A landscape with many valleys, sampled at points; each row gives a point and its height.
From any point a ball rolls to the lowest of the 2 points nearest to it. It stops when none of these is lower. Distance is the straight distance between rows; heights are no part of it.
nat: [132  81 174  97 132 128 142 145 163 135 142 111 153 156 184 163 114 138
 120 138]  (h 353)
Dod: [118 127  59 161 106 165 146 127 123  89  87 148 135  56  69  84 134 122
 125 127]  (h 344)
Zukar: [134 164 127 161 123 127 112 140 112 112 153 120 113 162 145 130 142 106
  89  89]  (h 491)
zuv: [140 103 173  95 136 137 143 133 187 124 117  77 199 145 158 122  87 152
 167 131]  (h 246)
dodug: [ 95 154 111 174 111 129 140 176 112  83 130 133  99 117 134 133 102 138
  85  76]  (h 308)
bil: [111 120  96 146 114 159 106 158 127 109 161 170 129 118 112 148 184  96
 147 121]  (h 744)
duru: [ 93  97 137 159 126 131 180 117 104 118 122 179  97  83 145 160 140 165
 134  96]  (h 357)
Kele: [101 108 185 106 189  92 185  99 147 164  81 117 123 171 166 175  79 176
 139 144]  (h 312)
difoz: [121 108 132  86  82  95 141 134 147 151 142 130 163 101 137  83 109 154
 120 147]  (h 187)
Bab: [157  94 118  70 169 115 131  79 119 124  90 121 106 119 170 150 142 148
 147 161]  (h 214)
lur: [162 151 104 155 114 134 121  92  86 125 142 104 137 128 140  81 111 125
 146 119]  (h 205)
Puvak: [122 133 126  83 172  73 134  91 106 136 105 149  82 152 167 164 165 122
 110 138]  (h 377)
vovig: [149 153 114 119 128  89 105 125 129 136 128 139 119 115 147 150 201 130
 111 113]  (h 242)
tarag: [184 153 105 146 118 153  87 116 162 166 129 117 138 131 118 185 186 127
 119 135]  (h 485)
Kefef: [112 165 150 184 134 145  89 168 103 122 127 136  94 163 128 119 108 118
 109  92]  (h 437)
Lepa: [109 138 107 155  88 152 154 129 101 121 173 120 139 123  98  98  96 137
 124 111]  (h 296)
sem: [ 89 100 137 138  98 158 147 182 151 127 141 150 125 105 125 159 124 166
  92 113]  (h 58)
gan: [145 146  74 139 102 133 150  84  91  98 137 133 118  85 135  91 104 128
 125 104]  (h 154)
ges: [137 124 154  96 200 107 180  50 157 153 109  97 119 185 124 191 142 123
 104 166]  (h 368)
Dok: [137 137 168 144 127 141 105 145 164 161 132 116 156 144 143 140 167 160
 105 107]  (h 247)
Neve: [ 87 180  89 137 151 151 139 140  94  98  83 127 120  89   4  99 105  52
 164 141]  (h 486)
todip: [114 100 158 125 102 117 127 171 137 134 169 124 148 154 161 133 108 130
 117 131]  (h 371)
tem: [ 82 126 114 136 158 118 175 100 100 110 120 195  82 100 130 177 172 127
 124  95]  (h 425)
pemu: [171 117 133 111 149 133 106 126 132 111 124  70 142 163 154 121 126 138
 122 143]  (h 544)
pezu: [184 150 105 111 130 124 127  80 149 164 124 103 125 124 131 200 175 138
 109 137]  (h 462)
nonib: [118 139 159 110 162 109 194  50 137 183 137 126 119 170 128 187 140 130
  93 143]  (h 276)
Guf: [141 112 158 167 139 128  86 157  96 114 115 118 115 163 169  87  83 113
 168 137]  (h 290)
daro: [ 81 181 126 129 135 137 101 171  97 130 149 142  95 146  35 119 125  84
 137 126]  (h 620)
gipak: [137 155  98 113 121 110 167  81 101 131 165 128 109 127 134 166 151 122
 102 109]  (h 262)
puru: [139 138  80  99 129 109 142  70  92 106 111 153  90  77 159 119 121 130
 127 117]  (h 90)
Sipir: [ 99  94 135  97  87  89 165 150 131 131 133 145 113  98 154 120  77 161
 103 138]  (h 160)
viv: [159 116 107  92 124 115 129  94 104 116 126 121 118 113 169 121 131 134
 130 135]  (h 155)
Muku: [162 130 140 107 144 143 156  63 150 171 120 109 148 117 141 175 160 167
 135 127]  (h 492)
buz: [ 88 103 139  86 107 117 156 138 144 149 143 155 125 103 138 154 127 164
 104 127]  (h 122)
nov: [144 155 156 134 128 133 106 132 136 168 167  95 169 179 112 122 139 121
 138 134]  (h 477)
fuzuk: [ 83 108 101 128 103 133 135 174 130 102 144 155 148  86  92 129 180 127
 139 128]  (h 750)
vobu: [ 62  97 115 118 110 108 189 161 113  95 144 148 136  85 101 145 155 138
 127 121]  (h 756)
Nuzi: [140 114 176 127 144 131 178  85 149 150 141 105 126 154 159 182 136 133
  79 121]  (h 360)
nozok: [152 148  65 125 107 120 111 110  96 108 170 142 130 116 139 128 140  78
 161 129]  (h 317)
Pazad: [104 122 128  97 147  79 131 129 114 110 125 178  85 126 174 158 169 110
 105 109]  (h 419)
guzug: [142 125 180 161 161 156  81 152 109 131 118 103 107 197 141 120 101 110
 147 130]  (h 201)
lavo: [133 120 149 187  99 163 116 164 130 146 110 130 113 121 136  96  46 160
 131 132]  (h 257)
zetu: [117 152 175 163 114 111  96 175 137 163 129 116 145 152 124 102 123 161
 118 108]  (h 298)
surar: [107 107 115 157  92 135 109 162 138 125 100 165 135  96  87  54 110 129
 129 141]  (h 717)
Givi: [140 117 188 167 130 154 147 118 170 149 159 108 145 168 152 163 149 107
  78 116]  (h 407)
Bizi: [ 88 189  92 142 128 130 113 168  98  91 165 128 115 153  77 115 113  78
 110  97]  (h 609)
bila: [129 111 188 128 129 139 112 166 162 143 134  93 180 174 151 115  83 136
 163 139]  (h 280)
Foluf: [139 117 111 112  90 148 128 114 125 148 181 126 163 124 126 117 125 124
 153 146]  (h 233)
dak: [123  96 152 152  99 131 104 152 135 148 127 150 154 115 137  65 100 135
 161 145]  (h 721)
kovet: [172 130 101  79 108 106  87 120 154 153 107 110 148 100 133 103 151 146
 128 163]  (h 234)
vezu: [ 99 162  93 175 131 132 105 151 103  93 115 158 126  96  87  78 140 105
 150  97]  (h 541)
guge: [164 171 142 136 152 180  80 101 102 170 120 100 109 161  82 125 111 116
 158 147]  (h 499)
Beki: [152 121  93  52 124  94 130  91 131 161 137 133 120 121 139 185 153 125
 137 170]  (h 245)
danol: [ 95 120 126 135 130 110 141 154 123  85 155 171  97 133 160 166 161  88
  84  92]  (h 445)
Zarip: [127 124 144 165 104  98 132 186 125 121 124 128  99 118 178 130  83 162
 102 112]  (h 170)
rovi: [137 174 134 120 137 167  69 130 109 173 132 139  87 144  56 139 127  94
 152 147]  (h 410)
zek: [148 119 117 154 127 127  97 124  99  95 101 146 110 103 188  85 118 125
 143 108]  (h 347)
pape: [121 193  85 158 122 129 126 140 115  98 173 129 120 146  98 142 157  84
  95  87]  (h 553)
Lipu: [166 163 120 160 135 195  83 114 121 154 131 108 117 160 112 141 140 122
 120 126]  (h 527)
Kos: [ 80 155  84 143 110 148 155 176 117  87 146 106 143 116  59 132 150 116
 102 116]  (h 675)
zepez: [ 93 129 149 198 112 175 110 184 117 136 106 154  96 118  87 109  75 144
 140 123]  (h 209)
Zasuz: [133 126 123 172 129 164  85 130  87 106 115 147 102 132 153  81  82 103
 158 120]  (h 321)
Gezas: [ 91 112  88 133  90 113 140 178 131  85 109 149 128  80  97  78 115 127
  99 132]  (h 713)
dofi: [153 119 149  84 199  99 175  51 161 153 105 108 156 145 129 184 156 146
 184 152]  (h 388)
repag: [138 152 108 124 108 155  66 156 146 154 117 129 125 123 107 108 152 149
 107 133]  (h 295)
Nir: [136  99 167 109 155 102 151 115 127 129  94 112 107 131 184 155 109 176
 113 128]  (h 289)
Sebu: [176 126 165 150 161 181 121 101 182 151 135  85 181 172 130 165 163 116
 147 133]  (h 624)
dinad: [147 123 111 136 101 153  97 109 117 166 156 144 158 121  94  88 123 102
 195 167]  (h 190)
zunim: [ 96 166  75 157 149 119 124 154 116  64 121 151 131  83 107 128 171 104
 130  72]  (h 515)
Kuvud: [184 133 124  93 174 110 157  58 161 148 113  79 124 154 120 211 159 129
 107 159]  (h 427)
Mune: [127 135  88 127 103 130 100 131  90 109 160 153 128 130 118  70 104  71
 165 145]  (h 342)
ved: [136 132 138 125 125 120  82 128  91 140 127 133 122 151 112  53  93  84
 172 160]  (h 372)
kesan: [122 116 162  78 196  55 152  90 126 150 100 114 119 175 149 157 154 145
 126 154]  (h 322)
miz: [123 127 136 156 121 162  83 153 115 141 150 152 132 147 119 116 150 113
 156 128]  (h 736)
Pati: [ 90 131  87 167 118 161 149 153 114  90  62 136 145  86  31  65 116  90
 133 147]  (h 383)
tubab: [107 125 113 108 141 101 160  90  81 106 110 157  71 110 181 136  89 139
 115 107]  (h 171)
gafut: [157 149 132 143 127 119 149  94 138 135 160 119 111 148 139 178 182  95
  69 112]  (h 366)
Kater: [139 150 152 115 136 126  84 133 107 169 157 107 141 176  97 100 116  98
 173 159]  (h 426)
bazuz: [116 106 105 147  96 175 114 122 115 141 140 165 139 110  66  69  98  95
 172 162]  (h 144)
rab: [145  98 156  64 167 126 154 102 199 104  95  82 185 125 142 138 112 166
 176 134]  (h 282)
fufur: [ 97 108 103  51 112  95 145 124 129 145 155 164 115 112 125 163 157 128
 118 156]  (h 186)
tur: [144 134  60 130  90 107 105 129 132 110 110 169 136  77  89  65 146 100
 138 146]  (h 228)
foti: [134 123 123 114 106 125  95 148 145 138  98 137 118  92 146 105 145 175
  93 124]  (h 263)
taf: [157  77 144  77 166 117 138 104 146 107  84  88 126 124 164 132 108 173
 135 151]  (h 260)
Per: [154 117  99 102  86 107 103 121 134 138 126 137 152 101 122  63 128 120
 134 162]  (h 210)
rif: [ 81 111 141 183 109 189 116 194 135 125 134 154 119 124 100 142 120 145
 124 116]  (h 138)
Mukal: [143 178  81 133 113 119  82 145 127 120 127 135 113 112 115 128 177 122
 108 106]  (h 288)
Nuzen: [109 130  94 112  94 127 177 115 103 113 188 130 130 114 111 142 129 128
 113 118]  (h 333)
biko: [143 118 194 144 171 144  92 157 142 135 108  75 146 193 120 110  78 139
 165 145]  (h 315)
Vip: [185 115 149 132 150 143 148  73 181 153 144  99 161 149 138 203 184  98
 132 147]  (h 644)
rez: [154 148 155 144 132 180 105 103 123 173 126  87 158 152 102  96  92 147
 160 142]  (h 563)
kip: [129 116 139  90 105 147 162  99 154 164 179 122 178 126 141 157 127 139
 137 131]  (h 278)
ziles: [166 155 130 126 124 117 127 114 136 144 171  81 148 173 130 154 158 108
  96 129]  (h 440)
Gunu: [175 102 135  72 185 106 142  88 187 119 108  87 169 130 128 171 161 151
 173 149]  (h 328)
Kepa: [111 148 102 132 123 105 144 126  99  81 138 145  95 109 165 129 110 123
  95  80]  (h 244)
gurup: [110 119 190  97 152  77 155 118 160 171 119 139 144 142 159 167 162 155
 117 121]  (h 243)
lasi: [111 105 165 157 114 107 144 159 129 114 173 150 120 156 168 155 146 103
  93 104]  (h 401)
fof: [115 154 109 170 117 114 110 129 103 120  93 173 120 100  51  35 118  91
 158 125]  (h 560)
Gevu: [139  88 127  93 119  81 129 111 112 113  92 140 109  97 186  88 104 146
 127 146]  (h 191)
zatu: [136 172  85 127 111 156  63 143 124 153 115 144 107 117  62  99 131 109
 138 153]  (h 338)
mem: [152 132 144 147 132 126 116 139 112 109 133  89 118 171 175 133 112 134
  95 107]  (h 524)
ket: [122  89 113 147  93 112 134 127 136 123  96 177 135  58 125  70 140 152
 133 129]  (h 720)
pib: [149 139 114 102 125 128  70 157 123 125 136 105 125 167 149 112 138 105
 112 144]  (h 564)
sor: [170 130 153 138 155 188 106 109 165 146 112  72 178 155 125 124 117 158
 160 131]  (h 596)
Nuf: [146 104 167 140 116  87 141 168 148 137 106 100 133 118 187 117  66 178
 125 138]  (h 195)
ziviv: [103 181 102 179 125 170 104 157 110  97 120 131  95 129 103 110  98 125
  94  79]  (h 373)
duto: [ 79 149 112 146 109 167 120 177 117 125 150 130 126 133  47 111 119 120
 122 133]  (h 654)
pegi: [111  96 154 133 138 120 168 106 114 151  95 159  88 104 174 164 102 184
 124 121]  (h 316)
Peno: [135 124 145 106 124 105 124 123 148 161 142 139 153 116 151 143 183 152
 130 121]  (h 198)
Ruk: [137 162 144 134 149 135  78 137  95 144 158 121 108 194 106 124 134  64
 148 136]  (h 493)
lunil: [141 102 154 125 129 152  77 141 140 153 131 131 165 140 144 101 137 125
 177 153]  (h 727)
kesaz: [123 151 135 168 104 121 126 127  84 134 157 115 131 149 110  66  74 121
 147 120]  (h 255)
bifu: [107 113  92 154  90 170 167 125 121 100 113 138 124  65  97 107 108 163
 107 116]  (h 320)
piz: [172 131  81 102 106 106 121 104 119 132 167 125 133 136 144 176 159  89
 146 150]  (h 285)
Fuv: [154  93 164 118 135 114 133 144 173 115  90  72 169 130 163  93  61 172
 145 147]  (h 215)
zeko: [101 188 107 120 133 132 102 141  99 123 108 150  84 107  19  88 103  78
 139 132]  (h 566)
zev: [144 112 149 171 143 124 114 127 105 104 124 144 113 133 195 132 156 123
 138  93]  (h 375)
Fov: [115 119 113 147  90 146 171 124 115 117 127 129 103  86 138 128  75 181
  93 105]  (h 297)
Bivis: [127 104 171  60 131 142 155 117 188 153 148 115 184 149 162 175 135 123
 136 136]  (h 324)
Fil: [ 93 132  94 134 139 124 145 145 121  78 129 172 105  93 129 161 179 112
 108  84]  (h 482)
bukap: [103 133 146 121 138 100 190  80 115 161 153 154 111 134 122 176 159 136
 106 113]  (h 103)
gike: [171  97 149 102 177 114 126 113 154 102 116  84 129 161 159 163 165 134
 113 135]  (h 562)
vuso: [108 109 195  87 200  75 174  99 174 146  92 110 143 175 147 174 134 149
 128 136]  (h 281)
Dogoz: [ 70 145  72 140 128 170 135 178 112  62 113 119 135 104  69 111 110  81
 122 126]  (h 695)
Zeri: [157  69 175 112 206 117 153  89 179 102 107 109 134 156 151 179 176 126
 140 144]  (h 577)
kef: [126 102 181  80 153  64 152 117 153 150 115 110 170 129 170 130 135 164
 157 130]  (h 273)
zuso: [139  98 121 158  82 137 147 125 119 124 115 136 123  98 151  80  57 154
 116 132]  (h 279)
Rumo: [ 76 127  69 117 114 134 153 173 121  48 116 132 121  85 104 114 101 106
  91 116]  (h 707)
letu: [109  97 119 143  89 101 149 181 132 105 103 162  91  72 158 115  75 157
 103 131]  (h 183)

Where does a ball stop that starts at each point below?
zunim | bazuz
tem | puru
fuzuk | sem
Kos | sem

Call two points neighbours if one is among the 2 nearest of the other. Go from one point of each pair to the other, from neighbour to neighbour, staying as low as possible. Name the highest point that can't be avoided.
Zarip / sem | letu
vuso / bukap | Nuzen
sem / guzug | biko
